The views of a scene show one set of named points, each view turned or mirrored, shifted and resized as a whole, with a little noise and some points left out.
(in the rows, 128 means zero)

Scene 1
View 1
zezi: [155 108 145 115  83  99 118 114 111 127 137 105 123 150 132 139 139  70
 150 111]
kogem: [161 108 148 132 101 100 116 106 110 127 142 112 138 142 107 135 130  98
 161 106]
sovu: [155 106 164 141 126 107 113  98 108 125 141 120 150 126  87 127 112 140
 168 105]
merok: [139  97 160 112 113 117 114  95 117 111 109 121 108 118 136 134 112 116
 142 121]
fet: [154  87 139  93  66 115 128 116  90  86  95 122  71  90 189 175 117  42
 153 119]
vas: [149 106 158 129 113 108 116 100 113 121 128 119 129 130 110 126 121 122
 155 112]
Taku: [123  99 166 104 127 122 110  95 129 117  96 122 102 127 141 119 114 128
 122 130]
zenek: [144  88 158 110  99 121 122  97 100  92  95 128  89  86 156 154 100  99
 154 120]
vagu: [130  93 172 117 136 126 112  88 122 110 101 130 109 108 126 124 102 147
 136 129]
dib: [138  94 167 126 129 121 117  90 114 105 108 132 112  93 122 133  97 143
 154 124]
gizu: [144 106 163 133 132 112 109  91 117 126 133 120 144 131  93 118 114 147
 153 114]
Sal: [160 124 135 124  85  88 115 116 121 150 166  94 156 191  97 118 161  73
 151 101]
miv: [139 104 156 111 107 111 112 102 120 120 117 116 112 137 129 129 126 105
 141 119]
Fom: [127 106 153 100 109 110 110 105 134 133 115 106 107 164 145 115 141  96
 117 126]
meso: [172 113 147 149 101  93 119 104 100 134 163 109 166 143  75 133 132 111
 179  94]
Bag: [136 117 161 128 133 103 104  95 135 148 146 105 153 177  83  97 140 143
 135 114]
Difa: [118  88 170 104 131 132 114  87 123 104  80 134  84 102 155 130  99 135
 128 137]
rur: [124  85 165  95 116 133 117  91 119  96  77 136  75  91 175 137 100 116
 130 138]
semod: [133  88 169 113 124 128 118  90 113 101  94 134 100  90 140 134  94 138
 146 130]
View 2
Taku: [106 137  89 142 131 139 122 137 132  92 155 131 108 149 139 149 117 140
 142 176]
zenek: [133 146  80 146 164 124 145  92 145 123 157 127 140 146 116 168 119 138
 174 192]
vas: [123 144  99 119 161 133 130 134 135 115 175 116 115 160 124 114 117 142
 128 144]
Bag: [108 133 121 115 153 141 122 182 130  92 188 111  89 164 128  86  99 130
  93  99]
semod: [121 131  92 160 149 140 145 117 138  96 163 129 118 136 120 174 105 135
 165 184]
zezi: [140 164  91  96 170 116 122 113 148 141 171 112 132 175 120  94 136 147
 127 143]
kogem: [137 148 107 111 181 124 142 127 143 125 186 108 125 164 111 100 115 137
 125 121]
fet: [150 163  66 124 170 108 141  62 154 152 151 126 163 157 113 158 143 150
 183 208]
dib: [120 129 103 158 159 139 154 128 132  94 177 122 117 140 117 161  96 127
 156 161]
miv: [123 147  91 123 157 126 125 129 138 118 164 120 119 160 128 123 122 143
 130 154]
Fom: [111 158  84 107 129 130 101 133 137 116 156 122 114 171 143 103 139 151
 119 163]
meso: [149 140 121 110 204 123 158 142 146 125 206  96 121 165  94  83  96 129
 112  87]
rur: [112 144  71 155 126 133 131 104 138 105 143 137 126 143 138 179 127 148
 174 218]
merok: [122 141  93 137 153 131 136 122 137 110 167 125 122 151 126 146 114 137
 148 168]
gizu: [123 127 115 138 165 142 148 154 134  94 187 115 104 148 116 121  91 128
 125 121]
sovu: [135 129 118 137 186 136 157 150 138 105 198 110 110 149 104 119  87 123
 127 111]
View 3
dib: [144 110 147 104 130 117 125 150 126 115 104 115 123 112 135 111 128 122
 122 127]
vagu: [144 119 158 102 137 110 131 154 127 114 113 112 120 112 131 109 127 121
 125 124]
Difa: [142  85 140 102 130 121 123 157 114 112  97 115 123  91 135 112 122 128
 125 129]
Sal: [153 165 142 115 136 160 166 149 148 109 119 129 127 174 122 137 154 120
 113 104]
Fom: [149 115 132 104 136 159 154 163 121 105 105 125 126 129 125 129 140 130
 123 112]
merok: [148 120 143 108 130 125 131 146 134 116 103 119 124 130 133 119 134 120
 117 122]
semod: [143  96 145 103 128 111 120 150 121 114  98 113 122 102 138 110 122 124
 121 132]
vas: [147 129 144 107 133 133 144 150 134 112 110 120 125 135 128 124 137 121
 121 117]
fet: [155  81 100 115 104 151 107 124 136 130  66 128 133 136 153 135 137 127
 102 138]
meso: [146 166 163 116 136 115 141 137 157 117 122 120 123 168 130 121 145 110
 114 114]
sovu: [144 147 166 110 135 104 135 146 144 115 121 114 121 139 128 111 136 114
 122 120]
rur: [146  73 130 101 123 129 119 154 115 115  87 116 126  93 141 117 122 131
 122 133]
zenek: [147  91 128 109 119 120 111 137 130 122  87 119 127 117 147 119 128 122
 115 134]
miv: [147 119 139 107 130 140 140 151 130 112 103 123 127 130 132 122 135 124
 118 121]
View 4
vagu: [138  99 131  71  73 132 143 140 100 114  84 139  93  99 151 157 151  84
 144 125]
zezi: [104 130 153 105 103 126 159 130 152 154 143 127 100 119 142  92 125 126
 146  90]
Taku: [126 111 132 109  70 120 135 162 109 120 108 160 102  95 143 178 132  78
 137 118]
gizu: [146 101 130  54  90 129 170 130 112 109  91 149  77 125 142 124 159 105
 138 138]
semod: [126 105 136  93  67 147 118 153  92 122  83 126 109  75 156 178 144  66
 146 109]
Difa: [125 107 135 114  59 134 117 167  96 122  89 141 113  78 155 198 133  60
 142 107]
Bag: [149 115 126  64  98 101 195 137 137 102 117 192  68 155 128 117 149 127
 132 157]
dib: [136 101 137  72  77 144 135 141  95 121  79 125  98  89 153 160 152  76
 146 116]
zenek: [102 110 151 106  78 154 111 143 106 150 101  93 121  68 161 157 135  71
 153  78]
miv: [117 119 144 102  85 122 151 143 131 136 120 143  99 107 145 132 131 101
 141 107]
meso: [131 110 147  37 118 138 190  98 134 131 111 120  71 138 142  54 160 140
 149 124]
merok: [122 111 140 100  79 132 136 145 118 133 108 133 105  97 152 146 136  88
 143 106]
kogem: [123 117 149  74 101 129 168 120 134 137 119 131  89 122 144  93 144 124
 145 111]
vas: [125 117 140  89  94 123 160 138 133 132 119 144  95 117 142 123 136 108
 142 118]
Sal: [114 133 148  86 119 108 198 119 175 144 161 156  78 157 129  56 130 158
 142 113]

Which points are out of place in each view (at most two, in the order of its rows)? Write - if all are in place.
view 1 -> vas, vagu
view 2 -> fet
view 3 -> dib, merok
view 4 -> -

Scene 2
View 1
fad: [ 96 114 134 111 112 144 158 116 118  73 108 132 120 113 128 134 140 183
  84 116]
damo: [108 107 131 116 128 136 152 119 108  67 119 115 146  88 124 158 130 171
  84 126]
zav: [117  93 165  91 138 137 133 107 107  63 122 113 167  82 108 168 112 201
 105 136]
Fuza: [ 72 176  84  91 171  87 159 109 155 101  99 148 151 171 126 135 115 131
 117 116]
Bona: [ 90 133 139  64 152 120 143  97 140  82 109 154 152 154 115 130 106 190
 125 125]
rofa: [128  78 170  94 155 127 124 103  93  51 129  86 195  52 104 199 105 201
 113 152]
bamik: [ 92 118 141  89  98 156 161 114 130  80 106 155 103 141 122 106 138 204
  90 104]
dev: [104 105 152  94 112 148 154 112 117  69 111 134 126 114 121 133 131 195
  94 121]
Tizes: [103 114 141  90 136 130 145 109 120  75 114 128 152 116 117 147 118 187
 105 126]
muziv: [124  62 201  72 119 161 128  97  99  56 129 118 157  74 103 155 113 244
 111 136]
Zato: [115  74 170 113  71 185 161 119  99  61 118 128 100  88 119 126 147 224
  63 111]
mef: [102 122 128 102 149 118 147 112 119  76 113 123 162 106 119 161 120 167
 104 128]
View 2
bamik: [143 143 138 136 119 142 142 110 144 144 144 108 113 111 158 142 128 120
 118 142]
Tizes: [139 126 124 135 117 129 136 131 147 134 131 108 117 132 137 125 113 121
 107 123]
damo: [146 130 117 131 113 124 147 141 138 129 144 119 112 134 139 122 126 119
 105 112]
muziv: [144 123 130 164 139 117 127 141 139 122 144  79 116 109 107 143 113 131
 114 113]
Bona: [129 125 134 132 114 145 130 116 162 151 119 108 123 129 141 123 100 116
 112 139]
fad: [146 136 126 131 114 132 144 127 138 136 143 119 110 121 151 132 128 120
 111 125]
zav: [142 119 121 148 127 122 133 143 142 126 136  99 118 129 118 127 111 125
 107 111]
dev: [142 128 125 141 121 128 139 134 144 134 138 104 115 126 133 130 116 122
 108 120]
Zato: [152 141 132 154 132 126 140 126 129 129 160  97 107 102 143 152 137 127
 116 125]
rofa: [144 111 112 150 130 110 130 161 141 119 133  94 118 138  98 120 104 127
 101  96]
Fuza: [127 126 124 105  94 155 140 115 166 156 106 137 123 151 163 103 101 109
 102 140]
View 3
dev: [113 137 131 133 124 130 127  94 141 122 137 137 132 130 142 118 137 122
 130 115]
Bona: [103 138 141 106 152 127 119 119 151 141 141 141 148 129 135 132 134 138
 154 134]
damo: [138 127 118 133 122 123 170  79 149 121 142 142 139 136 133 110 121 132
 118 121]
Fuza: [126 123 129  92 171 109 142 112 166 147 142 157 178 144 118 130 134 170
 165 152]
muziv: [ 91 150 142 137 109 149 125 105 127 124 148 120  97 106 147 122 118  83
 110 104]
Tizes: [114 135 132 123 133 128 136 103 148 135 144 137 135 125 138 123 126 124
 131 122]
fad: [125 133 127 138 124 125 132  86 140 121 134 142 143 138 141 116 140 134
 133 119]
mef: [120 131 126 113 139 124 153 100 152 135 146 141 138 127 130 122 117 131
 130 128]
bamik: [114 141 137 141 127 126 103  92 132 120 127 140 147 139 147 120 159 138
 148 115]
rofa: [104 139 130 115 123 142 173 110 148 137 162 125  98 106 130 123  87  90
 100 119]
Zato: [109 145 132 156 102 139 109  81 123 110 129 129 122 131 158 111 151 110
 125 100]
zav: [107 139 132 122 124 137 148 104 143 131 151 130 116 117 135 119 110 105
 116 116]
View 4
fad: [ 98 134 123 150 123 127 127 132 108 111 156 138 120 131 129 152 140 147
 124 124]
zav: [122 133 111 141 115 112 114 126 121 112 140 147 108 125 122 157 132 140
 139 135]
rofa: [133 119 114 144 132  98 106 130 122 101 133 157  93 100 125 186 141 147
 141 140]
muziv: [147 114 136 149 121 110 112 109 119 120 138 157 109 131 113 175 119 157
 148 147]
mef: [105 142 103 139 114 119 117 136 118 108 146 139 109 122 127 149 141 134
 129 125]
dev: [111 131 126 148 114 127 123 119 114 119 152 140 122 140 124 147 128 146
 132 131]
Zato: [116 120 150 159 121 132 130 106 106 125 157 141 131 152 120 156 118 163
 134 134]
damo: [100 133 121 147 126 122 124 132 110 110 153 140 113 124 131 156 144 146
 125 124]
Bona: [116 153  96 132  95 120 117 125 127 120 144 138 117 143 117 131 126 125
 137 128]

Which points are out of place in each view (at most two, in the order of its rows)? Write - if all are in place.
view 1 -> Zato
view 2 -> dev
view 3 -> damo
view 4 -> fad, zav
